Each row is a point on a landscape with many valleys, with its height.
A ball rolls from a point to whichever of its 5 nearest points has the largest drop for the distance, and stops where none of them is lower. Distance is the straight distance between rows; heights are no part of it.
z636: [142 152  79 103 130 144 133 114 112 111 153 119 103 130 133 119 148 108
 134 147 135]  height 187
z802: [111  79 100 136 175  87  50 212 126  80 128 161 121  32 124 155 118 115
  84 122  97]  height 684
z205: [120 162 196 133 104 117 160 130 137 105  90 125 160 141 148 133 112 131
 162 100 147]  height 201
z226: [139  99 108 150 169 121  63 174 132 122 140 144 124  69 126 173 132 134
  73 136 102]  height 257
z357: [107 102 161 124 126 137 102 190 120 130 126 149 131 127 131 143 144 136
 133 126 148]  height 142
z878: [124  97  47 131 199 116  92 129  91 138 159 125  94  87 126 117 128 146
 102 160  89]  height 218
z872: [104  74 122 146 143  92  44 192 130  79 139 161 127  58  91 131 147 104
 115 142  87]  height 339
z321: [174 128  78 108 116 145 172  64 110 137  84 145  92 158 150 115  97 141
 112 110 168]  height 117
z578: [113 134 186 126 103 113 121 175 135 115 105 125 138 135 133 126 126 135
 158 113 170]  height 270
z943: [117 122  53 158 185 110  34 172 104 103 139 131 116  10 103 151 111 128
  59 159  81]  height 168
z203: [135 164 167 135  99 125 202  66 151 157 116  84 142 188 130 106 110 124
 142 127 129]  height 213
z934: [170 140 100 110 121 146 162  77 121 122 117 106 124 145 140 125 126  99
 145 131 145]  height 110
z982: [121 117  91 135 137 151  88 147 106 143 170 127  97 117 124 154 127 140
 105 151 139]  height 219
z411: [148 168 160 118 107 151 232  72 136 189 102 103 145 208 145  83 104 118
 159 115 150]  height 388
z349: [119 160 211 149  89 107 173 118 146 108  96 126 156 152 146 127 108 155
 173 101 133]  height 199
z566: [130 173 189 127  95 136 224  76 147 178 129  78 147 208 131 103  95 132
 155 113 120]  height 239
z859: [126 196 220 117  81 126 234 110 150 183 152  95 146 211 152  73  83 159
 132 103 130]  height 237
z302: [118  69  99 132 173  93  44 208 133  74 123 153 123  27 119 158 135 104
  98 137  86]  height 761
z45: [120 120  68 130 153 141  97 138 108 145 179 126 118 107 116 137 130 134
 104 141 128]  height 236
z281: [176 165 112  93  91 173 207  69 116 180 101 132 117 190 165  76 102 124
 132  95 169]  height 504
z702: [156 167 167 104  99 135 229  89 137 193 126  90 141 203 140  85 112 120
 166 120 132]  height 277
z60: [161 150 155 116 114 145 223  72 138 183 120  97 144 201 140  80 118 119
 170 115 135]  height 366
z250: [107 163 211 138  90 123 217  91 160 171 116 106 160 192 153 113  97 176
 137  90 119]  height 38
z261: [162 130 100 100 107 169 185  53 115 157  92 147 100 188 174 102  86 133
 101  95 164]  height 137
z437: [ 94 143 197 131 112 108 133 165 129  97 115 125 158 141 128 127 141 145
 175 110 150]  height 238
z620: [157 144  65 112 133 151 147 109 104  85 118 129 109 133 141 119 131 122
 140 118 137]  height 95
z505: [166 133  88 103 134 151 163  89 121 119 105 130 119 147 153 112 126 102
 140 109 140]  height 93
z735: [123  78 103 144 159 124  77 155 126 125 151 148 111  85 124 161 129 144
  77 157 107]  height 167
z365: [133 114  56 111 188 143 102 146  92 129 156 114 105 106 139 101 137 125
 108 148 121]  height 226
z106: [ 90  64 149 131 136  94  53 166 139  89 140 173 143  68  74 133 167 120
 133 162  84]  height 203
z642: [131 172 134 141  85 130 138 107 132 132 132  97 132 126 120 142 130 114
 140 142 146]  height 326
z223: [115 167 211 151  96 106 190 100 152 142  89 118 161 174 149 117 100 161
 144  92 129]  height 216
z449: [171 136  64 119 146 147 143  93  94 102  92 151  93 132 154 108 107 123
 120 107 162]  height 124
z980: [131 168 178 156  91 114 162  99 151 148 122 100 149 152 131 136 117 139
 138 125 134]  height 183
z536: [155 155 133 120 106 134 179  73 137 124 106  97 132 153 124 139 125 113
 151 136 121]  height 154
z579: [134 174 192 143  86 125 148 118 150 124 103 118 156 152 142 135 115 149
 149 113 144]  height 192
z222: [ 80  97 140 126 140  80  22 182 146  57 142 160 145  62  59 133 164 109
 124 150  81]  height 135
z180: [137 162 205 143  93 126 205  76 156 175 109 104 130 190 129 104 107 146
 137 120 118]  height 207
z425: [ 89  80 167 140 140  95  84 156 133 107 134 160 167 117  77 133 181 140
 153 166 110]  height 205
z220: [101  56 156 118 145 104  86 166 136 113 123 152 151 115  94 135 158 126
 145 137 100]  height 109
z661: [ 85  71 118 136 143  83  38 186 125  67 142 165 142  50  90 136 161 106
 125 140  99]  height 185
z830: [ 91  71 141 141 137  89  64 168 138 104 138 159 145  92  81 124 164 118
 133 155  97]  height 184
z738: [105 122 128 125 123 144  83 170 132 150 138 128 113 114 120 156 123 127
 103 137 142]  height 162
z177: [116 153 156 146  99 147 115 144 135 120 130 127 126 129 132 152 130 124
 142 116 156]  height 311
z224: [175 149  98 105  73 166 198  66 104 189 109 129  82 207 152  79  90 138
 107  85 171]  height 324
z537: [128 112  64 163 186 107  51 149 115 108 143 128 106  45  94 144 107 140
  64 150  71]  height 133
z63: [130 136  61 108 167 138 106 147  95 128 161 117 110 113 122 137 143 129
 124 145 125]  height 240
z676: [133 195 194 118  94 137 229  90 147 186 135  84 142 205 129  82 101 136
 159 118 125]  height 247
z883: [105  43 134 149 157 104  63 178 138  96 136 158 146  81 113 149 140 125
 114 135  96]  height 283
z218: [121 141 136 129 107 138 103 151 131 133 152 117 114 119 128 149 139 130
 125 142 146]  height 243
z489: [162 124  86 117 123 148 166  67 115 116  87 145  99 157 162 111 102 131
 118 102 161]  height 111
z992: [ 85 119 148 139 132  82  14 183 147  81 119 177 164  56  50 134 167 135
 122 166  98]  height 81
z571: [145 135  62 106 158 145 126 117  94 113 136 120 100 122 131 100 128 102
 139 124 155]  height 123
z392: [115 110  79 156 177 108  48 193 135  92 131 141 115  21 109 153 104 126
  52 136 101]  height 364
z528: [144 149 104 118 119 141 152  91 131 109 129 113 119 137 114 129 133 103
 148 123 133]  height 175
z607: [145 151 143 117  94 123 179  53 146 142 119  96 126 179 142 126 132 116
 136 119 128]  height 181
z231: [109  75 117 152 161 108  69 186 131  93 134 163 117  64 108 157 131 122
  99 123 106]  height 480
z831: [169 132 108 118 116 138 191  71 138 133  95 130 119 161 157 109 129 103
 139 106 143]  height 115
z699: [119 169 184 151  95 114 141 144 142 119 114 121 127 135 143 145 121 143
 150 120 151]  height 229
z329: [118 135 101 129 121 140 108 153 131 137 146 112 115 118 119 163 134 140
 117 142 129]  height 246
z919: [122 171 192 149  87 111 180 101 155 131 110 112 156 160 132 143 100 144
 131  96 112]  height 189
z906: [117  65 125 127 167  95  66 190 139  78 127 159 133  55 116 161 143 108
 120 128  79]  height 572
z388: [173 138 104 107 108 168 189  61 116 156  92 146 105 171 162 104 104 119
 116  91 150]  height 118
z586: [176 134  93 100 124 153 171  68 120 135  86 135 119 160 156 103 124  99
 128 107 149]  height 102
z22: [ 79  99 184 118 128 121 114 180 117 115 140 134 156 138 136 130 153 133
 178 119 134]  height 233
z950: [ 83 126 184 110 126 117 117 176 110 109 136 127 160 141 132 121 158 147
 180 122 139]  height 250
z371: [120 109  73 150 170 126  72 135 117 120 153 134 106  73 111 139 110 145
  69 175  88]  height 178
z159: [177 149 123 107  93 171 197  63 121 176  99 139 110 188 170  79 103 151
 117 101 179]  height 241
z306: [143 119  44 105 175 145 130 128  93 127 139 118 110 113 142 104 129 113
 131 136 147]  height 169
z609: [ 94 105 183 125 132 110 110 177 109 121 130 133 159 135 110 117 173 145
 183 137 140]  height 232
z131: [120 152 107 125 127 135 111 132 126 125 165 113 107 120 114 147 141 117
 138 141 132]  height 280
z11: [144 162 189 134  90 122 187  73 153 153 136  96 139 168 132 133 112 142
 132 114 121]  height 186
z333: [120  98 110 140 142 141  79 163 141 149 164 134 116 120 128 159 134 151
  94 142 132]  height 150
z597: [166 144  72 107 132 146 159  74 105 107 100 147 106 143 158 112 107 124
 120 107 148]  height 107
z293: [107  90 133 139 142 132  95 165 131 136 147 148 124  99 131 157 143 137
 104 130 140]  height 141
z534: [131 132  66 132 155 147 116 153 105 142 169 132  99 116 130 131 132 133
 114 154 124]  height 245
z892: [140 150  70 107 147 150 130 115 106 111 138 127 107 119 148 116 145 111
 166 117 142]  height 99
z100: [104  76 150 137 146 117  73 183 138 128 118 139 139 103 131 166 138 135
 107 140 121]  height 140
z210: [134 176 158 157  82 134 132 110 144 120 125 121 133 145 121 157 130 117
 144 124 139]  height 235
z752: [179 142 129 102 111 166 187  70 121 166  95 137 116 191 164  81 114 131
 121 107 157]  height 342
z897: [122  85 118 144 150 137  80 161 143 118 140 149 123  93 133 177 133 139
  96 134 116]  height 153
z768: [163 140 128 115 114 134 194  61 132 142 114 120 147 166 139 100 121  99
 146 121 124]  height 182
z670: [151 165 138  92 108 154 218  89 131 192  98 103 134 209 154  74 117 106
 154 107 163]  height 106
z43: [154 167 148 138  83 123 172  78 150 134 125  94 137 158 122 130 114 130
 147 137 130]  height 173
z931: [118 121  60 119 178 141  95 137 107 140 154 128 118  97 120 128 146 133
 111 156 106]  height 221
z102: [135 152  94 126 108 140 117 119 126 123 155 112 113 123 127 135 145 106
 130 139 143]  height 273
z49: [143 156  90 111 125 143 143  97 113 108 142 115 111 140 135 122 123 103
 146 132 141]  height 116
z585: [151 143  72 115 133 145 144 112 112 109 122 114 114 134 150 119 133 100
 142 112 144]  height 61
z739: [161 141 115 118 113 139 166  76 126 111 120 111 128 158 125 118 132 107
 147 132 134]  height 128
z562: [120 113  82 138 165 132  82 138 115 155 162 119 106 104 109 142 129 147
  90 165  94]  height 198
z29: [ 80  98 155 148 145  90  39 160 143 103 125 172 174  89  65 144 177 147
 140 163  91]  height 255
z791: [127 141  80 113 140 145 111 130 115 127 156 110 116 119 125 124 146 113
 132 139 138]  height 51
z553: [ 89  78 192 131 135  98  82 169 121 115 137 143 160 122 101 124 168 148
 161 142 115]  height 177
z912: [ 99  67 163 129 142 121  97 184 129 133 123 150 141 114 120 144 159 143
 144 135 116]  height 130
z493: [143 158 161 130 109 128 195  67 144 144 130  96 143 176 127 116 130 129
 148 129 123]  height 194
z926: [108  70 154 137 148 119  89 173 131 129 139 147 139 107 132 152 146 119
 125 129 129]  height 134
z309: [111 142 145 129 105 139 100 161 129 148 129 122 133 122 133 152 131 131
 127 125 162]  height 214
z200: [106  99  86 160 181  97  47 177 134 107 137 150 120  46 118 171 121 131
  61 136  99]  height 391
z96: [ 91 150 199 134 115 114 160 158 123 108 107 126 162 127 148 124 118 128
 177  93 140]  height 222
z863: [123 156 111 132 108 134 114 145 136 127 161 109 125 120 121 150 129 121
 118 140 143]  height 343
z152: [126 182 193 123  87 129 219  84 150 183 130  94 150 202 144  89 103 152
 152 125 119]  height 234
z792: [114  96 109 156 168 125  71 170 137 128 140 148 106  84 118 173 131 140
  70 142 105]  height 191
z591: [110  65 127 139 163 120  66 175 135 111 135 156 128  74 121 167 126 121
  90 140 116]  height 204

Where does a ball stop that starts at each point below?
z226 | z220
z210 | z585
z349 | z585
z302 | z992
z699 | z585
z792 | z220
z218 | z220
z437 | z585
z906 | z220

Call two points neighbours if one is among the 5 nearest of the other. Go from one point of each pair to the other, from neighbour to neighbour, staying as low as possible. Name the highest point that can't be avoided.
z220 and z250 | z365
z220 and z537 | z371
z670 and z250 | z702
z992 and z220 | z830
